Points on a hilly landscape, in no order, each with its height.
A ball rolls from a point to the lowest of its 2 nearest points, and stops where none of them is lower. Distance is the straight distance between rows; heights are no part of it.
repuv (h 4.26): [113 158 125 139 130 136 120 102 135 146  62 137 135 128  98 180 182 120
 106 143  94  99 153]
mutop (h 3.20): [103 162 143 162 104 138 137 143 164 144  36 121 138 141 105 251 158 100
  97 114  96 132 112]
Rureg (h 3.72): [143  78 104 175 139 128 171 141 101 174 132 155 138 170 132 108 146 165
  91 160 143 113  75]
bilit (h 3.57): [ 77 133 110 178 120 171 101  97 115 124  68 120 108 151 144 152 169 139
 114 155  96 111  82]
rer (h 3.30): [132 174  66 133 166 172 175 102  83 133 130 145  97  79 130 157 178 141
 136 133  89 102  90]
Mudel (h 4.86): [ 87  92 142 108 134  93  76  98 174  81 136 128 148 148 117  75 106 117
 110 153 134 148 143]
Nise (h 3.97): [131 142 119 111 152 126 178 104  43 176 115 149 142  86 127 172 142  97
 149 140  95 106  81]
zute (h 3.55): [150 107 126 109 125  93 177 117 118 195 155 146 172 108 139 157 149 125
 114 138 130  97 139]
nenuk (h 4.04): [150  76 100 221 123 149 113  84 131  77  96 101 107  87 173 157 174 101
 174 163  76 113 121]
depul (h 5.46): [127 108 125 164 127  73  93 135  81 118 204 108  99 176  91  96 146  90
 129  70 137 163 148]
Gilo (h 1.76): [113 105  81 148  85 109  99 113 135 141 131  96 142 123 173  96 172 164
 113 162 102  99 143]
bek (h 1.62): [108 143 154 159 171 132 125 185 153 110 115 143 129 151  87 154  89 115
 134 106 155 157  99]
fudu (h 4.00): [ 74 175  82 106 148 143 152 131 107 124 157 145 165  91 135 145 154 107
 119 135 110 119  99]
kevu (h 5.07): [104 105 117 171 130  82 121 139 138 135 136 151 111 158  99 158 174 132
 120  99 130 162 145]
Ped (h 5.51): [128 161 153 156 158 127  45 141 183  92 104 127 143 156 135  98  56 136
 174 149 149 149 126]
puv (h 3.44): [154  81 149 165 153 116 198 133  87 187 142 151 124 179 103 121 126 139
  82 120 169 123  90]
pano (h 5.38): [110 173 117 136 152 111  62 137 166 111 107 114 116 163 114  87  98 151
 159 117 148 139 153]
nelag (h 1.28): [ 99 132 115 109  96 139 148 154 183 152 143 134 153 137 123 143 107 141
  96 116 152 118 149]
Magin (h 5.93): [105 141 143  58 138 106 133  94 133 120 148 115  99 115  86  78 113  94
 166 109 140  89 174]
rap (h 1.57): [107 173  98 147  87 153 137 133 141 151 125 117  98 123 130 167 204 140
 136  94  74 126 174]
Gil (h 5.02): [120 156 134 106 162 157 120 160 151  51 106 116 177  94 119 104 113 151
 122 153  89 154  90]
Diteb (h 3.68): [ 97 191  52 108 130 155 164 118 122 123 144 138 120 108 136 155 191 121
 123 154  91 100 106]
pudor (h 5.62): [120 122 166 134 140  82 118 137  98 128 182 100 135 149 101  97 104  75
 138  65 140 135 152]
pev (h 4.75): [147  95 154  89 141 123 132 118 138  76 124 125 165 108 132  74 124 153
  99 155 127 118 135]
suv (h 2.97): [120 116 162 154 159 130 172 127 110 188 137 148  92 188  73 122 112 122
  80 124 194 115 132]
voli (h 4.23): [128  62  94 217 126 120 139 108 159  78  97 125 107 113 167 153 185 124
 133 147  95 111 118]
dazep (h 3.25): [ 81 138  52 166 128 133  98 113 111 134 107 128 115 154 143 116 160 137
  98 135 108 120  79]
Bebiz (h 2.85): [147 103  90 113 117 119 138 102 145 101 121 137  50 171  87  71 141 169
 120 151 102 144 132]
Vek (h 4.66): [157 140 128 100 106 164 134 118  72 196  61 104 147 137 166 145 104 152
 148 128 120  98 137]
sevuz (h 2.36): [123 175 106 121 106 154 130 184 126 138 132 132 134 114 126 162 170 153
 111  90 123 138 177]
dokor (h 5.77): [126 158 191 110 139  82 108 153 154 101 143 126  74  89 109 118  87 112
 159 103 173  91 175]
ruz (h 5.98): [170  95 209 131 137 116  95 128 146 115 133 121 164 123 147 112  49  98
 148 144 180 164 115]
kav (h 5.10): [136 105 156  70  61 150 112  88 182 134 134 119 123 118 170 138 110 109
 176 120  91 146 153]
sisim (h 4.59): [139 123 111 111 133 112 114 118 106 126 141 118 168 118 122  66 164 168
  80 148 146 109 151]
dined (h 4.87): [ 92 104 141  75  77 101 119 106 172 130 122 123 159 103 144 170 138 100
 148 125  81 118 141]
gebis (h 1.64): [123 200 151 172 181 126 139 187  96 129 167 117 161 113 106 141  93  84
 119  79 155 114  91]
Bini (h 2.28): [162 188 147 157 170 129 139 214 129 108 174 128 158 104 114 170 121  98
 100  94 161 130 119]
voraz (h 4.21): [137 127 154 105 127 121 152 131  72 183 128 109 186 122 138 135  85  98
 129 107 148  96 125]
seb (h 3.66): [151 116 101 119 144 122 201 154  85 139 187 149 132 100 138 153 167 137
 114 112 111 130  86]
Gogu (h 2.50): [159  94 164 100 123 108 161  98 117 181 137 148 105 138 103 125 124 160
 136 140 133 115 172]
magu (h 5.01): [ 90 123 117 127 154  78  71 122 146  73 153 106 146 156  80  53 103 108
 103 126 135 119 123]
busug (h 5.21): [ 88 164 115 120 163 101  79 127 183  90 128 113  90 154  88  65  89 134
 137 136 148  95 130]
zur (h 5.17): [135 178 121  96 146 158  92 129 147  41 108 108 124 115 115  75 127 145
 158 149  85 156 128]
fum (h 4.07): [143  92 109 132  95 154 149 167 114 164 157 135 164 110 186 140 120 170
 109 137 129 140 101]
Mer (h 1.91): [ 91 127 105 119  74 167 142 167 184 153 107 152 111 156 152 156 110 139
 115 111 128 137 118]
fak (h 4.24): [155  95 144 150 112 138 104 129 102 147 129 114 172 116 182 134 119 148
 130 137 132 155 123]
lev (h 4.70): [139  65 148 123 130  94  93 111 145  96 150 135 118 151 120  95 128 124
 124 124 144 177 137]
Rit (h 5.34): [150 154 147 115 146 175  95 113  86 101 110 105 123 114 135  94 143 149
 161 135  83 155 147]
gigu (h 5.63): [153 110 168  93 107 151 111  75 119 156 100 122  86 148 141  98  79 124
 199 145 131 136 165]
vilop (h 4.88): [124  68 141 171 128  68 110 142 131  99 175 138 135 144 113 135 153 115
 123 112 118 195 117]
fiko (h 5.50): [130  96 164  96  81 128 115 135 169 108 153 139  71 135 167 106  95 122
 165 141 179 165 168]
Vaku (h 1.15): [ 76 197  88 151 135 153 128 123 105 171  93 148 127 117 123 220 160  84
 124 122  95 114 115]
movu (h 6.38): [166 108 182 121 122 157 177 156 113 147 112 135 101 148 140 137  62 135
 138 126 174 138 122]
mep (h 2.79): [141 183 124 143 137 139 138 213 147 120 137 134 145 117 109 151 126 142
 119  88 162 147 158]
manuk (h 6.47): [170 129 172 117 132 157 115 163 135 126 124 127  83 148 160 104  48 124
 183 136 181 156 117]
pafim (h 2.35): [ 99 152  92 168  88 159 113 125 118 155 112 117 110 112 164 188 178 136
 145  91  91 114 108]
leb (h 5.27): [155 116 141  71  96 165 115 101 165 123 145 124  97 136 161  96 113 109
 206 132 108 198 125]
kiv (h 5.78): [136 135 192 161 157  99 101 158 132 124 154 106 144 143 119  90  62  96
 127  84 172 122 147]
bepu (h 2.46): [ 72 176  89 147  96 169 113 166 172 133  93 125 111 186 114 143 124 144
 119 105 126 145 111]
tebem (h 3.80): [173 112 145 196 114 152  95  81 107  90  75 110 101  88 154 172 180 133
 146 157  71 119 117]
Dotu (h 3.91): [133  58 110 149 103 144 170 146 139 157 135 146 138 152 160 126 118 177
 110 162 106 130  69]
valos (h 6.29): [206  94 181 128 129 147 157 139 113 137  67 139 141 149 136 153  81 155
 102 143 151 152 128]
Rosi (h 4.53): [156  65 115 141  84  98  61 108 154 120 201 120 137 149 143  82 141 134
 119 128 135 199 147]
zisip (h 6.08): [168 107 192 124 132  91 105 131 149 126  80 126 186 129 133 154  52 108
 113 140 196 131 150]
pago (h 5.64): [110 119 177  99 106  96  96 147 170  91 123 128  85 115 134 138  93 106
 176 122 182 125 187]
Ges (h 6.19): [159  89 180 116 135 112 134 131 128 139  78 147 152 140 118 151 101 144
  91 139 167 127 162]
rina (h 5.41): [124  94 146  98 100 164 110 118 184  95 145 136  89 147 170 113  89 124
 154 156 154 185 112]
gazo (h 4.45): [149 160 141 101 130 141 130 138  74 189 111 101 149 130 145 117  73 130
 172 104 152  96 141]
zez (h 3.63): [117 154  92 129 181 147 164  94  41 142  96 143  92  96 134 150 156 117
 157 145  75 109  71]
dupev (h 4.58): [ 68 129 129  70 127  93 112 113 147 124 141 137 189  80 127 166 125  83
 144 126  91 116 107]
Kol (h 4.05): [133 138 123  85 136 117 194 148 134 112 208 155 159  86 105 152 173  92
 106 121 123 126 112]
motur (h 5.48): [141 126 152 110 133 146 111  90  95 133  91 111 124 155 129  80 118 137
 161 143 104 130 134]
Lafor (h 3.92): [118 113 134  91 125 113 149 121  96 184 175 114 177 114 122 116 130 125
 121 114 154  95 137]
momod (h 0.52): [114 116  90  99  74 138 154 127 156 187 153 121 122 151 127  98 109 166
 107 123 159 105 150]
Zome (h 2.89): [ 72 181  73 164 138 160 101 149 114 123  99 126 120 160 120 125 135 138
 118 111 120 144 126]
bam (h 2.65): [170 114  45 165 158 123 140  80 113 112 193 132 108  58 161  99 166 144
 101 127 126  81 133]
ruf (h 4.89): [121 108 149  78 158 121 144 148 153  44 138 124 152 108 103  77 107 131
 127 138 114 130 104]
fefo (h 3.88): [ 88 137 130 128 140 154 124 117 124 128  66 129 137 143 121 149 152 129
 123 153  86 130 107]
popof (h 2.32): [ 99 185 101 128  85 130 150 134 147 154  90 143 148 128 123 252 155  92
 104 124 100 108 114]
zon (h 2.31): [140 136 167 153 167 130 155 162 121 128 113 132 108 170  68 103  75 131
 110 115 180 134 121]
dopi (h 0.86): [ 98 159 150 175 173 113 101 179 109 127 145 132 157 147 128 152  88  85
 119  80 157 161  84]
bitub (h 4.28): [ 51 155  90 113 163 113 109 129 125 103 121 145 180  76 139 148 130  97
 135 118 103 142  89]
mames (h 3.29): [127 100  75 119 128 120 157 125 115 140 163 122 133  94 151 133 166 134
 147 130  83 104 102]
nok (h 5.29): [121 110 116 147 121  57 100 115 125 139 182 125  94 159  82 109 160 123
 115  96 125 149 170]
dufid (h 2.09): [ 93 193  92 144 128 176 125 124 116 123  97 140 108  87 135 195 157 125
 103 110 120 114 118]
Kode (h 4.36): [143 143 113  81 138 130 151 137 130 105 177 131 170  92 125 111 186 133
  87 139 140 119 140]
nar (h 3.22): [162 102 118 155 133 137 118  99 154  79 100 127  90 168 108  93 167 164
 122 168  77 163 115]
runu (h 2.42): [143  93 119 118 104 108 163 108 138 136 146 143  37 159  89  85 135 158
  92 131 155 127 154]
Nak (h 2.94): [139 127  50 143 148 145 159  83 101 113 153 136 105  56 177 117 161 153
 131 124  93  88  96]
sir (h 6.54): [177 140 158  96 115 169 123 145 128 115 140 105 120 132 142  78  68 145
 176 114 162 149 149]
Gez (h 3.52): [146 103 141 191 128 143  89  96 131  74  61 128 112 137 127 124 187 155
 116 172  85 131 125]
donun (h 1.23): [140 100  67 127  79 120 134 122 126 166 168 105 125 148 164  84 133 170
 137 128 110 110 132]
Zeko (h 4.30): [141 199 102 108 166 157 171 106  52 171  98 145 146 106 121 189 120 105
 124 149 129 109  97]
diso (h 2.27): [128 124  50 163 124 109 113  92 119 121 162 121 131  81 146 100 195 154
  82 163 121  84 152]
tapu (h 4.60): [168 191 120  79 134 161 165 134  66 186  70 116 165 108 147 164 104 122
 125 141 124  91 129]
bopob (h 3.84): [104 148 164 138 103 113 125 136 182 131  67 133 134 146 100 199 140 105
  94 121 103 132 158]
Dag (h 4.38): [172  79 131 146 104 116  95 124 114 117 179 116 171 127 178 107 157 156
 130 133 121 173 136]
Pef (h 5.88): [121 109 194 148 156  98  94 174 158  89 155 121 171 132 128 107  60  94
 130 115 161 131  95]
Bim (h 5.94): [131 167 170 101 162 112 129 140 157 108 137 128 113 118  81 100 112 108
 144 128 156  98 153]
fik (h 3.05): [156 115 139  94 126 104 179  91 131 169 131 157 127 116  94 165 157 123
 119 150 128  95 168]
buta (h 5.76): [118 108 171  74 120 116 118  73 126 104 112 132  77 144 106  70 103 121
 175 138 160 126 178]
Riz (h 1.94): [160  62 164 110 107 108 178 133 121 149 158 134  81 134 108  93 116 149
 104 124 183 114 149]

Call two points neighbours if one is among the 2 nearest of the other. Go from one point of each pair to the other, from neighbour to neighbour, staying as low as possible. Name the highest point that can't be avoided.
dopi / momod -> repuv
dopi / Vaku -> mep
Riz / rer -> Vek
rap / Vaku -> pafim

For each start below, name the point where the ball stops.
manuk -> lev
sisim -> momod
kiv -> lev
gazo -> Riz
nenuk -> Riz
Dag -> dopi
Magin -> momod
fefo -> momod
Bim -> rer
